A landscape with many valleys, sampled at points; each row gives a point and its height.
From any point a ball rolls to the lowest of the 2 points nearest to it. It stops when none of these is lower. Distance is the straight distance between rows; heights are no part of it.
mafo (h 29.9): [ 78 102 153 101 116 162 119 148 187  78  63 139 128 156 144  95 141 142
 139  77 107 114 138  96  79 166 123]
Vis (h 29.4): [119  95 121 120 141 121 124 142  87  91  79  81  76 114 158  94 147 189
 117 119 114 127 191  90 122 141 153]
gobap (h 19.8): [112 138 116  95 135 126 120 132  62  93 163 114 119 127 175  56 115 175
 122 171  84 140 197 102 120 116 123]
Guvu (h 55.8): [181 144 132 146 111 112 188  91  91 143 120 192 158 104 145 149 115 149
  80 162 103  79 174 153 107 160 117]
Divi (h 58.7): [144  95 139 102 143 127 120  88 165  55 119 127 120 143 153  86 193 138
 134  84 139 113 112  96 104 124 133]
nev (h 23.8): [ 84 194 128 117  94 118 130 142  63  86 139 106 123  71 176  92  97 167
 113 174  35 161 158  92 115  99 162]
Buz (h 45.3): [169 140 117 124 174 131 127 136  75 184 202  81  71 136 137 145  91  74
 148 132 112 137 125 163 133  95 155]
Tuliv (h 22.7): [126 136 106 143 118 138 156 159 105 185 122 105  85 107 134  99  70 140
 165 148 137 154 156 147  84 132 128]
nelup (h 60.0): [141  90 151 123 151 117 147 138 105 164 120 150 126 131 121 142  70 155
 131 158 110 110 161 113 119 147 115]
zam (h 38.9): [166 147 133 140 123 127 100 153 173 111 105 139  67 173 133 156 100  94
 131 110 158  81  89 158  51 127 153]
Ren (h 62.2): [165  87 145  83 158 131 153 108 118 131 146 150 119 150 140 129  90 169
  87 156 123  81 149 118 108 115 118]
Miba (h 24.3): [109 147 145 160 156 154  75 104 160 149 175 125  98 114 103 157 127 132
 100 118 142 117 105 143 191  91 166]
dizor (h 64.3): [ 75 124 135 134 103 132 113 132 183 157  81 139 116 145 113 133  70 131
 183 137 163 106  96 162 114 138 144]
tup (h 22.4): [215 163 122 167  99 144 163 135 127 147  80 121 126 182 124 142 123 109
 140 145 171  84 110 140 141 140 100]
sarep (h 48.0): [ 89  93 146 107 151 121 103 128 118 140 163  81 119 108 114 155 173  68
 121 147 123 149 125 138 175 136 162]
famu (h 62.8): [127  72 151 117 156 113 170 123  85 119 111 111 127 164 144 104 186 128
 152 116 137 130 172  66 119 155 149]
pime (h 62.3): [129 110 155 113 119 117 181 137  90 122 108 152 140 104 126 125  98 148
 123 167  65 131 188  96 110 164 139]
zunub (h 47.3): [ 66 138 135  90 132 127  74 161 137 139 166 121 103  49 138 144 101  88
 173  92 160 156  81 193 108 107 148]
getoz (h 39.0): [106  74 128 166 111 131 113 152 133 126 111 104 130 178  89 154 169  67
 150  89 159 134  98 116 153 172 107]
sabap (h 45.7): [167 151 100 107 108 106 180 131 128 144  90 124  97 162 181 128 121 194
  96 171 135 110 109 160  91 107 119]
nive (h 41.9): [152 155 126 131 118 157 123 136 173 140 118 139 120 157 127 143 102 173
 116 128 159 117 147 134  81  96 113]
nekoz (h 53.2): [141 155 100 137 150 142 148 141 120 140 180 129 118  87 133 103  60 171
 130 144  94 197 138 129 106  86 128]
Guf (h 34.9): [128 142 135  81 120 124 133  92 211  88  73 134 136 124 107 110 151 120
 157  92 147 106  72 130 153 136 117]
nat (h 55.1): [201 139 128 167 139 123 149 126 120 188 137 151 126 159 118 171  86 140
 107 109 162  87 113 129 112  94 111]
Gasiz (h 36.3): [ 34 140 111  93 109 128 104 134 126  72  94 103  91 121 204  48 183 176
 140  93 116 154 143 117 104 111 163]
norad (h 26.4): [ 62 136 125 120 101 133 119 142 170  75  57 139 117 136 159  94 171 113
 183  81 118 136 130 146  68 166 157]
vunov (h 37.9): [191 133 103 168 131  90 130 111 132 167 116 152 128 143  82 132 105 135
 136 138 163 104 107 145 198 121 120]
Ditet (h 5.7): [129 184 124  89 117 150  98  92  62 128 177  75 111 101 149  74 105 108
 183 163  92 175 142 131 111 147 125]
fifel (h 79.7): [122 109 114  81 111 150 169 106 148 106  85 146 201 143 128 105 155 147
 105 101 103 120 173  84 145 117  86]
keve (h 37.2): [ 93 125 136 103  94 128 145 172 129 138  64 119 129 120 144 114 148 158
 135 159 135 152 151 107  82 133 132]
letof (h 25.2): [112 102 122  83 140 137 157 110 112  93 125 110 114 115 159  85 139 188
 118 144 100 153 173  79 116 138 123]
par (h 29.7): [135 132 139 138 104 126 118 111 158  89 170 138  87 126 172 134 110 152
 116 137 132 111  92 118  59  59 156]
Goz (h 52.7): [141 119 131 134 164 101  80 149 123 107 174 120  91 145 104 133 118 125
  82 110 169 116 110 162 124 101 107]
Buk (h 42.1): [137 108 111 123 155 117 116 140  98 130 154 111 131 107  72 133 121 111
 144 116 135 181 141 152 177 191  91]
Numi (h 56.4): [160 181 111 180 135 111 154 129 113 127 176 196 164 107  97 169  94 141
 103 136  92 166 144 134 168 151 101]
bol (h 33.8): [105 122 148  94 103 146 131 143 165 106  54 138 133 148 144 116 154 176
 106 124 135  99 148  99 108 131 139]
dedil (h 59.0): [170 116 148 128 104 107 109  47 130 176 116 150 166 132 135 139 161 122
  99 119 134  49 111  99 153 115 119]
dela (h 33.6): [110 120 145 124 114 113 114 133 163  79 140 155 184 140 130 111 151 140
 121 111 168 127 142  64 114 111 123]
fanu (h 34.0): [ 70 101 137  96 134 138 123 124 216  79  93 151 135 132 112  91 131 121
 154  74 108 115  98 109 116 124 129]
Zim (h 28.8): [109 171 115 117 125 116 171 169  65 126 127 112 106  94 190 133  83 173
  85 193  53 164 164 122  94 115 177]
Tivun (h 38.7): [105 130  82  90 113  99 166 152 147 166 128 137 126  68 153 122  76 143
 157 161 147 147 114 182  94  95 115]
Kam (h 49.4): [122 155  86 103 133 132 146 148 147 163 120 137 169 118  67 170 102 138
  86 144 101 123 121 200 193 131  95]
Tepek (h 20.8): [141 120 140 174 104 149 104  89 170 136  87 136 174 183 113 132 189  98
 145 118 154  60 106  98 184 172 109]
tisi (h 28.2): [123 125 156 129 165 148  88 135 117 124 115 133 146 119  76 155 134 137
  54  78 150  65 112 145 181 120 117]
Zat (h 40.4): [ 76 125 108 109 130 136  84 116 202 115 111 143 121  93  99 135 160  99
 147  83 119 139  75 170 142 143 143]
Ber (h 62.7): [ 95 123 142 109 127 149 106 139 178 154  98 131 108 133  70 151  80 123
 129 110 133  97  75 179 162 129 132]
ragi (h 36.1): [136 107 108 122 168 139 113 119 145  84 143 124 114 138 125  87 144 151
 130 113 166 175 150 111 128 147 104]
baza (h 51.1): [183 129 105 101 121 124 150  87 128 132 200 134 114 128 167 137 124 192
  84 132 123 106 105 148 111  75 117]
gipuv (h 27.6): [ 81 153 146 117 120 166  53 102 124  76 147 118  89  94 182  64 108  81
 190 104 116 135 112  93  73 112 169]
Moz (h 18.9): [ 84 103 129 137  97 171 154 149 126 110  45 124 161 180 120 102 169 156
 160 104 137 124 155  70 124 163 115]
taf (h 26.3): [161 129 139 124  99 131 119 112 154 114  67 143 185 174 118 116 145 136
 155  97 181  55  95 104 164 150 106]
fafi (h 16.6): [149 130 124 175 104 136 140 140 150 191 110 119  92 185 110 166 111  94
 146 148 162  86 108 157 158 147 118]
mor (h 17.7): [ 96 177 102 119 110 137 142 125 100  94 134 115 151  80 165  52 126 145
 132 175  51 196 195  97 138 126 157]
vir (h 27.7): [124 116 157 130 131 118  96 110 150  92 186 151 167 125 123 132 150 103
  94  96 169 116 115 112 146  98 118]
Tatom (h 47.6): [174 112 136 117 165 144 142  95 102 146 203 109  49 119 162 125  97 116
 137 160 111 129 120 147  99 102 145]
Vus (h 13.9): [120 104 120 157 107 154 167 110 115 134  44 131 171 198 116  98 215 170
 153  84 125  95 130  78 148 164 109]
fosid (h 51.0): [ 63  84 128 135 148 124  93 134 111 135 128 106 105  84 100 123 135  69
 199 108 149 165 113 142 129 170 129]
zubav (h 39.3): [126 102 125 148 181 130  96 115 109 117 164  93 116 117  95 109 139 112
 154 117 134 172 127 104 159 141 120]
rer (h 43.5): [163 131 145 175 131 123 122 126 125 124 135  98  43 141 189 123 134  95
 156 134 154 156 147 123  90  98 162]
vuk (h 47.2): [135 133 107 133 168 119 123 177  96 180 171  95  89 150 115 158 105  95
 114 135 120 144 103 191 129 128 128]
pafov (h 37.4): [154 120 118 183 112 122 165 122 103 144 112 145 148 159  98 132 115 114
 129 162 133 143 162 107 132 178 104]
nit (h 49.5): [175 131 128 133 109 114 170 108 100 128 109 160 206 118  86 162 139 126
 116 127 121 106 138 127 178 205  66]
mobos (h 43.4): [153 159 123 123  79 116 132 153 153 118  76 125  89 154 168 131 148 177
  91 153 177  97 104 165  66 110 155]
dite (h 45.9): [108  92 161 123 153 131 124 136 120 148 117 110 139 102  73 161 166 108
 107 113 117 152  94 134 192 156 139]
vusi (h 38.6): [ 48 105 138 104 141 133 135 137 140  62 117 100 140 143 171  55 174 146
 151  87 108 140 141  93  72 101 144]
livog (h 54.6): [142 112 124 113 168 115  78 118 180  75 136 132  86 129 116 141 137 139
 113  67 161 116  98 152 110 120 116]
Giv (h 23.5): [ 66 113 116 113 116 169 120 144 156 105  79 116  90 122 156  98 149 126
 197 106 152 112 154 142  87 194 132]
meniz (h 28.3): [153 139 160 142 139 152 100 118 180 126 118 119 107 105  89 154 145 104
 130 103 163 161  97 132 121 141 143]
gara (h 6.2): [ 52 115 140 167 136 156  59 150 178 109 131 129 109 116  88 183 143  84
 116  80 131 132 123 154 141 149 154]
Musok (h 64.7): [167 119 141 110  71 112 137  93 104 121  70 143 171 152 175 111 195 171
  89 142 148  85 132 107 111 117 117]
Kidi (h 12.6): [109 142 107 128 130 142 118 118  84 137 154  95  91 122 178  78 127 117
 182 158 128 165 179 127 119 147 153]
Sor (h 27.5): [ 84 140 126  93 111 155  83 113 129  72 145  89  88  77 201 103 132 154
 133 112 140 136 127 138  50 112 159]
Lin (h 52.8): [186 142 126 122  92 118 169 116 112 147 100 174 207 125 115 131 132 129
 112 159 103  78 133 118 120 149  91]
bez (h 22.0): [ 80  78 106 143 145 100 155 136 155 116 144 146 166 140 107  89 181 108
 171 114 115 137 139 113 163 149 115]
Favuf (h 27.8): [213 150 120 174  98 127 171 122  96 188  75 136 161 156 102 148 109 100
 153 160 134  94 103 123 171 170  85]
resu (h 33.5): [158 112 128 127 141 116 149 113 134 146  87 118 138 153  97 132 162 127
 152 136 156 122 112 100 170 180 112]
Lof (h 22.5): [132 111 169 163 134 129  88  89 120 155 110 142 149 129  83 159 165 106
  87  68 170  66 106 113 191 139 141]
Pim (h 49.9): [192 170 117 117 156 125 128 100  65 138 211  89  71 151 182 128  97 123
 124 143  77 129 106 128  98  71 145]
Tof (h 38.0): [ 84 170  96 116 125 147 113 153 135 139 191 118 125 120 178 102 114 113
 142 166 120 159 149 171  86  91 112]
Kipe (h 31.6): [ 68 133 107  89  92 108 126 124  92 119 110 113 106  64 190  91 112 177
 139 170 103 172 158 146  96 102 162]
vubug (h 17.9): [ 90 125 101 125 135 154 153 126 131 147 128 110  93 117 141  94  93 163
 156 163 122 174 185 131 121 143 118]
zapab (h 56.7): [171 100 120  93 129 112 106  86 143  78 138 126 125 132 135 119 130 147
 110 112 157 101 110 115  99 128 128]
vas (h 49.3): [ 67 122 150 111 155 125  49 144 102 114 163  97 108  76 123 123 117  68
 175  95 145 163  97 149 132 119 134]
Gifiz (h 17.6): [ 81 103 111 122 143 134 125 128 186  94 124 134 163 165  97 119 195 114
 137  76 126 123 118 136 162 142  97]
dof (h 12.7): [ 72 120 150 179 141 171  60 148 139 107 154 111  66 120 110 140 111  75
 151  90 144 147 122 127 145 141 140]
zad (h 58.8): [115 141 166 128 123 164 115 130 155 158  67 103 143 122  59 191 128 143
  91 111 153 117  57 134 199 136 114]
liguv (h 28.5): [144 102 120 117 116 166 139 112 170 127  91 128 152 132  78 122 136 131
 157 109 148 139 121  86 122 159 103]
Fatu (h 23.4): [116 134 118  88 145 173 100 136 143  98 132 112  85 101 166  97 107 141
 160 101 144 140 143 141  41 136 117]
Zege (h 27.3): [ 70 150  94 139 115 151 115 174 147 170 124 133 102 128 128 110  88 120
 175 135 162 153 143 165  78 107 126]
nek (h 52.6): [ 81 103 108 108 117 111 102 149 127 127 137 115 151 104 138  87 135  98
 199 131 155 155 131 139 110 145 135]
lud (h 41.1): [ 72 128 129 106 141 160  93 141 131  61 154 108 129 152 167  72 145 137
 142 104 125 151 173  95 122  99 118]
Demun (h 53.5): [149 159 135 212 157 124 167 145  71 119 194 157 147 140 114 184 103 107
 109 140  87 152 165 152 149 170 108]
fupo (h 49.2): [147 145 137 176 137 111 133 168  81 174 154 164 176 134  80 206 136  91
  51 126 118 125 115 147 163 126 110]
vub (h 52.1): [168 166 110 171 147 122 120 160 102 190 128 138 148 166  88 208 126 114
  70  89 158  95  97 137 145  96 117]
vizo (h 21.9): [123 118 155 152 147 116  69 119 156  78 162 140 138 130 101 151 202  85
 101  59 144 110  98 125 151 120 161]
muk (h 33.4): [ 96 105 120 168  91 116 199 139  98 113 130 149 150 141 114 117 127 129
 153 157 100 177 171  98 136 215 114]
ruku (h 63.1): [180  96 144 131 103  99 172  94 102 130  64 158 179 147 147 100 182 148
 124 152 137 106 140  82 137 167 142]
zokeg (h 66.1): [180 128 150 118  94 124 133  93  94 139  67 137  98 150 183 141 166 143
  87 147 152  78 162 104 108 106 160]
pupu (h 48.1): [182 145  81 159 135 128 171 104 129 151 146 127  83 160 194 137 125 195
  93 146 142 112 101 142 101  66 131]
soga (h 53.6): [138 126 124  74 105 138 155 158 115  88 107 108 109 113 167 136 134 204
  73 139 121 139 159 126  85  99 126]
duzam (h 15.4): [128  86 145 162 110 147 133  98 106 145 108 143 203 153  79 152 190  96
 128  88 143 114 108  76 168 144 102]
Kelu (h 34.5): [ 73 124 131  98 111 135 134 141 148 124  86 118  99  77 182  98 127 156
 144 165 150 135 133 155  88 115 169]
kerun (h 45.8): [137 120 160 134 109 107 125 112 165 134 103 108  62 132 168 113 150  94
 153 145 139 113 124 130  82 132 189]
nug (h 43.7): [128 128 143 160 140 100 146 139  54 100 136 121 118 132 164  94 145 108
 148 164  96 160 183  54 137 154 158]
Vopoz (h 32.9): [179 146 149 143 139 157  96 101 162 130 104 124 115 126  88 162 136 142
 106  80 180  90  86 144 142 121 136]
koge (h 54.8): [186 164 115 114 131 147 132 154 131 145  95 103 178 146  86 147  93 139
 141 135 153  60  83 139 194 143  79]
pubam (h 26.6): [ 66  74 112 133 131 129 138 127 183 124 114 152 171 156 101 106 131 140
 157 126 100 131 150  81 186 119 118]
Buga (h 18.4): [109 116 146 140 138 161  88 136 142  86 144 123 101 119 137 106 126  99
 168  80 143 138 132 130  86 153 139]
fize (h 45.4): [167 157 125 140 106 146 158 126 127 131 141 150 140 138 166 131 125 184
  78 129 154 123 162 109  95  88 128]
vog (h 20.2): [ 62  92 131  94 121 158 137 136 108 127 100 102 120 121 166  76 157 115
 181 137 114 135 181 133  89 181 146]
dozib (h 47.1): [ 88 136 135  86 136 148 130 154 159 165  98 118 158 120  75 183 114 119
  73 118 129 102 110 180 195  91  88]
foz (h 17.5): [135 131 106 122 155  93 154 131 145 192 159 126 104 117  89 148 106 131
 140 178 126 135  92 154 146 113 133]
kapal (h 33.0): [150 118 151 143 169 153 116 132 129 147 170 122  74 169 115 156 107  89
 132 106 154 105 163 152 121 114 140]
Seduf (h 28.4): [ 84 138 123  87  99 111 120 140  71  81 111  80 107  74 190  95 158 180
 111 158  67 169 153 106 138 101 174]
tad (h 37.7): [181 178 152 131  95 155 123  84 171 130  87 143 138 145 118 154 126 162
 112 103 167  81 108 126  99 104 123]
zus (h 42.8): [106 169  99 134 141 141 117 141 184 153 140 119  62 101 143 160 115 102
 145 122 157 125  92 203  85 108 145]
vepil (h 76.1): [150 122 130 100  88 147 151  45 180 137 110 153 167 129 129 139 142 194
  94 134 140  92 117  96 116  74 108]
rimul (h 6.8): [145 110 109 162  94 145 177  99 113 150  77 154 192 165 104 113 188 120
 141  80 165 102 131  81 149 154 103]
gubos (h 60.9): [177 157 127 155 148 113 181 109 104 169 164 178 173  95 121 203 124 142
  79 131  75 114 111 174 138 136 118]
Zar (h 40.7): [105 130 123  86 145 128  82 104 131 130 187  92 112  98 159 106 132  94
 162 142 122 144 127 167  85 111 129]
Duluz (h 48.7): [ 97 106 101 121 145 110 111 176 117 163 122 104 112 153  95 158 104 100
 127 126 158 108  99 194 142 138  88]
fev (h 43.6): [106 148 142  89 167 146  84 104  92 150 211  83 123  89 132 131 104  95
 131 143  83 135 114 134 127  90 145]
ruzad (h 21.6): [ 90 166 137 120 122 154  82  90 147  93 173  96 107 101 162  83 109 125
 146 126 109 161 114  83  89  66 156]
viz (h 32.6): [159 106 132 122 140 132 113 111 104  89 115 115  67 140 148  79 146 158
 145 103 148 137 165  86 106 147 144]
nebup (h 41.2): [146 145 112 114 122 149 122 157 152 130 100 127  81 148 171 121 120 133
 131 122 164 103 104 187  39 120 137]
mog (h 67.1): [162 160 103 120  86  76 193 128 124 128  88 177 163 108 152 126 117 193
  78 174 103 110 134 130 137 126 128]
bav (h 34.2): [174 148 130 142 147 124 102 132 123 125 182 124 101 159 171 157 122 126
 101 124 145 103  87 155  75  63 137]
Munom (h 16.7): [104 124 118 123 112 114 130 163  76 120 100  95  96 124 179  76 156 143
 150 165 136 153 200 138 114 180 146]
rim (h 30.9): [185 149 123 170 169  71 163 121  83 165 221 160 144 118 134 154 106 128
  97 145  94 120 125 144 139  79 140]
Diga (h 49.0): [136 121 158 127 127 119 150 148 115 141 100 125  90 157 161 121  97 161
 124 140 152  93 132  97  77  98 163]
Rilap (h 61.2): [149  88 162 104 146 143 149 100 120 126 119 120 149 163 121 137 188 110
 131 102 120 132 148  81  92 150 121]
bodas (h 43.0): [146 175 134 117 170 109 109 127  58 148 191  91 105 121 121 129  84  63
 149 144  71 148 131 129 145 108 144]
moris (h 37.3): [186 147 137 153 130 135 106 117 152 121 186 127  96 150 165 161 156  69
 117 120 158 128 124 148  78  88 162]
neku (h 57.9): [166 120 125 161 157 124 166 139  87 175 163 152 111 155 130 162  63 135
 122 130 116 100 173 123 107 108 129]
Mik (h 62.5): [123  86 122 111 162 120 158 120 106 108 146 110 144 130 140  71 178 124
 185 136  93 156 146  89 109 149 141]
divug (h 32.2): [112 172 106 127 122 119 143 171  50 139 152  91  98 116 199 101 106 143
 127 167  88 165 158 158  64 107 144]
teza (h 42.0): [111 152 120 125  85 102 206 168 110 136  85 132 127  91 136 138  89 183
 112 179  98 166 150 152  85 152 137]
gopa (h 29.6): [ 81  92 108 151 100  93 162 153 121 134 111 135 164 125  98 119 104 103
 162 153 117 185 117 105 134 187  89]
Bamo (h 40.8): [153 100 126 170 141 115 142 127  83 113 158 123 109 135 116 116 122 107
 147 142 124 156 170 102 163 159 134]
rezuv (h 51.3): [165 113 119 207 145 109 139 133  73 135 162 144 133 129  80 180 101  90
 102 125 113 153 132 144 183 188 110]
Fimi (h 36.0): [176 145 160 165 142 143 117 111 152 137 120 122  70 178 138 167  94 111
 132 102 157  62 125 148 109 116 137]
Kal (h 10.9): [145 134 127 138 127 105 130 128 176 165 133 120 101 153 130 142 139  96
 142 173 139 111  98 166 138 126 147]
Raruz (h 51.2): [133 126 144 135 161 128  60 129 114 134 202  97  92 123 137 110 111  44
 174 118 139 175 101 133 131 115 150]
Posug (h 16.9): [109  94 164 169 159 124  77 127 119 113 115 122 115 141 101 161 176  72
 102  63 156 107 119 127 192 155 163]
buba (h 62.1): [162 118 123 160 152 123 128 113  89 149 148 169 153 160 104 145 130 122
 105 119 127  84 178 129 201 149  84]
duge (h 46.2): [131 127 160 145 135 113 134 141  75 136  96 118  95 127 150 102 125 145
 126 177 123 141 162  77 116 116 182]
Nama (h 68.9): [148 126 127  85  62 110 184 113 140 142  82 145 165 120 170 145 132 201
  83 176 116 117 119 112 118  81 122]
vopez (h 61.3): [158  94 145 134 122 105 136  90 121 126 107 154 175 165 139 116 199 101
 119 125 146  66 136  87 157 125 137]
darel (h 24.4): [188 146  97 158 170  87 173 137 104 192 148 151 120 114 106 160 108 139
  96 144 114 139  88 163 155  96 139]
zesop (h 65.3): [128 140 123 103  80  89 184 150  92 104  35 171 196 109 145 140 151 196
  63 147  69 120 148 114 137 147 138]
vavo (h 38.8): [115 136 105  63 125 113 185 158 127 149  78 132 127 111 138  99  73 159
 109 162 101 155 158 154  97 116 103]
bagob (h 18.6): [ 83 139 136 172 160 141  82 132 115 159 181  96  86 125 105 146 100  82
 126 128 150 140 140 131 185 113 155]
zaga (h 26.0): [118 121  92  97 132  98 156 120 160 124 156 147 166 119 115 133 124 144
 121 153  87 134 140 136 158 111 107]
fovu (h 36.2): [192 132 133 140 149  85 182 109  97 138 177 159 128 118 136 150 127  97
 117 179  84 125 142 141 138 134 140]
luzip (h 11.9): [ 61 120 161 163 142 156  77 158 151 105 119 112 118 134 101 148 155  93
  69  91 157 137  90 155 191 150 163]
dez (h 22.9): [141 106 155 129 123 111 108 111 136 113 107 141 199 145  71 136 169 126
 137  79 180  85  92  87 151 163  92]
muval (h 40.9): [199 131 139 152 108 122 135 106 134 118 129 127  73 154 192 113 141 124
 107 135 165 130 133 100  92  89 174]
sorub (h 59.8): [148 105 112 146 120 135 117 126  80 156 115 171 179 178  70 137  92 134
 136 116 135  66 138 103 181 171  68]
sozol (h 30.8): [152 132 141 123 131 132 123 120 176  87  72 111 137 162 112 102 161 108
 179 110 147  65  72 116 138 185 119]
Gakig (h 52.0): [179 152 101 110 148 133 171 127 140 169 111 126 165 139  91 160  90 160
 113 137 119 104 109 147 165 126  67]
tediz (h 39.9): [190 158 143 134 162 124 148 122  70 135 205 117 116 122 129 153  88  71
 127 190  60 152 149 136 114 132 140]
roser (h 25.8): [ 60  75  84 131 106  90 165 163 139 105 128 149 194 129 119  78 156 112
 162 137  94 202 131 127 149 154  98]
Vizu (h 13.4): [106 129 128  57 132 119 117 122 110  96 192 116 149 103 147  80 121 140
 137 162  64 150 162 112 134 129 112]
vozom (h 50.3): [139 160  99 140 136 159 145 157 156 158 160 117 104 112 159 132 104 160
 134 135 134 192 121 127  76  88 143]
gad (h 41.8): [106 123 116  86 110  98 140 142 190 139 119 129 136 115 115 127  92 128
 143 130 127 132  97 161 101  91  98]
sori (h 71.3): [157 123 120 108 103 108 185  92 137 129 131 169 183  99 171 131  84 180
  79 157  87 130 118  96 101  50 117]
kof (h 50.4): [101 113 126 101 168  85  95 179 120 136 130 117 108 112  74 122  96 119
 140 123 136 120  88 161 143 120 111]
radet (h 23.6): [128 106 133 129 126 150 130 135 151 140 116 104  98 127 107 134 128 100
 167 115 157 155 134 117 101 155 112]
pog (h 57.3): [160 130 126 137 112 134 133 127  94 127 112 118 214 167  75 147 115 120
 125 123 131  62  89 121 230 160  69]
fipup (h 20.1): [129 132 115 136 142 110 169 120 134 147 164 156 126 108 104 126 100 156
 146 176  74 165 157 148 146 154 126]
zelo (h 5.6): [ 71 141 116  92 155 138 102 117 101 114 177 121 172 107 142  92 129  84
 163 151  58 179 158 127 162 151  97]
bimi (h 56.5): [142 163 158 151 125 158  77 158 113 133  81 100 150 151  72 184 125 108
  86  88 174  78  53 144 207 154 130]
bebil (h 40.1): [146 169 122 158 134 134  98 115 172 129 203 116  62 113 141 143 136  82
 120 112 129 133  89 175  96 104 156]
runa (h 37.6): [ 93 115 128 136 104 130  92 122 228  63 118 161 127 117 116 111 163  89
 145  80 101 143  99 134 105 157 142]
zubas (h 46.4): [143 133 137 146 116 112 154 159  96 158 116 158 185 144  66 194 119 112
  94 155 126 117 131 150 182 172  92]
Nel (h 58.4): [181 159 129 193 122 112 201  86  92 155 122 192 176 103 101 177 105 118
 104 134 104 108 135 165 136 174 115]
nopo (h 11.6): [ 75 143 123 102 110  80 156 159 100  62 114 129 152 101 154  69 124 154
 129 160  73 189 185  96 132 149 144]
nolev (h 13.8): [110 178 141  92 112 152  93  89  80 120 177  84 104 108 166  88 106 144
 148 176  79 153 113 105  71  92 146]
kur (h 45.0): [ 76 164 122 146 152 147  59 160 163 132 123 125  89  64 123 167 107 104
 127  75 148 143  87 208 100 104 149]
zovu (h 31.3): [ 43  95 132 117 132 131 112 125 168 136 128 137 152 119 104 113  92 122
 178 127 116 154 142  91 150 110 146]
bidot (h 51.4): [134 124 140 116 104 143 116 172  91 126 104  95  78 134 184 128 122 191
  99 112 132 123 159 104  67  84 162]
kezu (h 13.2): [103 148  93 124 148 122 140 144 107 132 194 135 145  81 123 124  88 103
 141 153  70 174 164 146 158 152 104]
Dom (h 53.4): [147 129 160 174 149 104  67 139 139 109 165 129  74 124 129 133 133  60
 160  93 169 138  79 117 126 119 181]
Pozot (h 41.3): [120 104 114 167  95 142 108 162 139 140 105 121 149 176  67 164 135 120
 126 103 164 118 110 114 189 173  91]
voro (h 36.7): [167 101 119 164 129 130 122 115 145 123  89 114  99 178  90 140 165  87
 152  94 192 127  91 109 152 191 108]
vil (h 61.0): [ 86 113 156 137 119 167 114 138 188 136  85 119 150 142  48 169 113 114
 147  90 129 105  76 125 164 148 118]
sege (h 56.0): [201 116 153 111 113 111 132  87 111 153 131 161 183 114 107 145 141 140
 114 141 152  97 110 113 123 128 107]
vefu (h 59.1): [152  99 142 105 145 121 136 105 122 131 140 138 194 110 108 135 178 125
 114 106 120 146 116  99 132 125 113]
tusa (h 33.2): [196 165 120 191 113  90 174 132 110 192 109 157 147 153  94 162  91 132
 131 160 136 133 104 134 169 151 128]
Kotez (h 78.2): [156 106 136  87  99 149 140  69 135 121  88 170 194 107 153 119 140 176
 101  92 132  81 152  85 117 114  87]
nuli (h 44.5): [108 132 120  84 100 137 137 154 169 122  98 126 177 129  89 167 116 107
 122 127 136 129 119 162 134  89  76]
Bek (h 48.9): [138 120 123 144 176 123 144 165  84 157 157 123 122 117  93 174  95 113
  80 140 113 145 117 182 183 153 115]
guzom (h 31.1): [104 141 107 110 106 137 145 133 171 113 134 151 169 118 106 119 115 141
 121 157 123 192 153 126 127  87 118]
pume (h 43.8): [127  91 118 171  96 131 130 153 106 170 117  96 161 166  66 200 109 103
  85 143 144 126 118 133 199 175  84]
vove (h 47.4): [148 151 122 137 117 124 147 137 114 133 164 129 134 124 172 121 131 144
 119 170 129 160 154 110 107  99 128]
pifuf (h 35.2): [ 94 131 110  77 112  92 169 147 127 147 113 121 122  48 151  90  87 167
 154 172 113 187 149 135 101 102 122]
Fet (h 33.9): [ 45 130 100  64 105 111  95 141 115  64 103 102 124  86 180  56 125 151
 144 106 120 166 166 125 121  82 131]
nudi (h 63.9): [119 116 153 101 108  93 167 140  79 127  56 139 153 108 134 138 159 183
  99 151  74 132 180  91 130 144 154]
Bekon (h 60.7): [127  82 135 121 160 123 127  89 129  98 168 143 138 149 142  69 197 141
 166  88 123 135 121  66 137 113 137]
dus (h 35.1): [102 138 109 116 130 155 109 158 168 120 182 123 137 103 122 119 101 115
 122 143 121 177 142 163 129  94  97]
Nin (h 55.2): [114 138 124 171 174 110  69 140 150 138 148 126  66 112 129 156 112  67
 130  95 147 131  62 179 129 123 205]
roli (h 50.2): [103 124 142 143 149 125 119 121 121 161 199 116 121 106 113 126 141  77
 162 181 106 155 141 128 147 124 142]
munog (h 44.3): [191 134 115 124 113 111 147 112 119 137 119 138 117 132 137 121 149 118
 124 171 156 154 125 109 113 120 145]
zite (h 54.7): [176 173 145 155 114 145 110 150 114 148  89 138 163 156  92 188 137 112
  81  92 169  58  77 154 170 119  98]
Senup (h 12.4): [ 86 117 122 148 130 137  68 164 190 102 120 148 139 169 102 142 157  92
 111  83 139  97 122 135 149 169 125]
rur (h 73.8): [166 131 121 112 105 144 143  68 131 147 151 193 177 106 130 146 119 173
  71 147 109 112 126 120 114  72 111]
lemu (h 31.0): [ 59 130 104  69 103 145  99 141 159  73 140 125 106  89 198  76  99 144
 132 115 135 154 134 162  80  81 130]
buf (h 65.6): [129 123 126 147 122 104 111 142 176 119  71 147 102 176 119 110 109 143
 156 141 167  94 116 131 120 128 155]
gam (h 20.9): [162 135 141  92 136 139 156 114 107  95 174 118 163 100 146 121 136 146
 112 172  52 149 180 120 116 162 105]
dat (h 29.3): [145 108 161 143 161 167 104 109 141 168 148 122  98 132  98 181 143  92
 105 113 132 104 135 132 158 108 164]
Niz (h 43.1): [ 93 105 132  92 144 114  93 127 167 121 112 106 129  89  74 124 153 139
 131  83 144 145  97 145 183 143 111]
rivez (h 23.9): [138 131 153 146 136 172  89  96 170  92 162 140  83 145 159 114 119 148
 117 107 148  99 130 118 101  93 144]
kedo (h 15.9): [113 139 150 139 140 134  93 102 166 121 179 122 121 113 125 119 103 145
 141 142 134 131 133  93 129  69 135]

Call two points neighbours if one is among the 2 nearest of the other. Go from one point of each pair to the other, from neighbour to neighbour, staying as low as possible. Name the highest point that can't be avoided.
Tepek and mafo | bol
Ditet and nopo | keve
kedo and Kidi | ruzad

Where does a ball stop that starts at each point below?
Numi | Kal
kof | Kal
Dom | kedo
fosid | kedo
pupu | gara
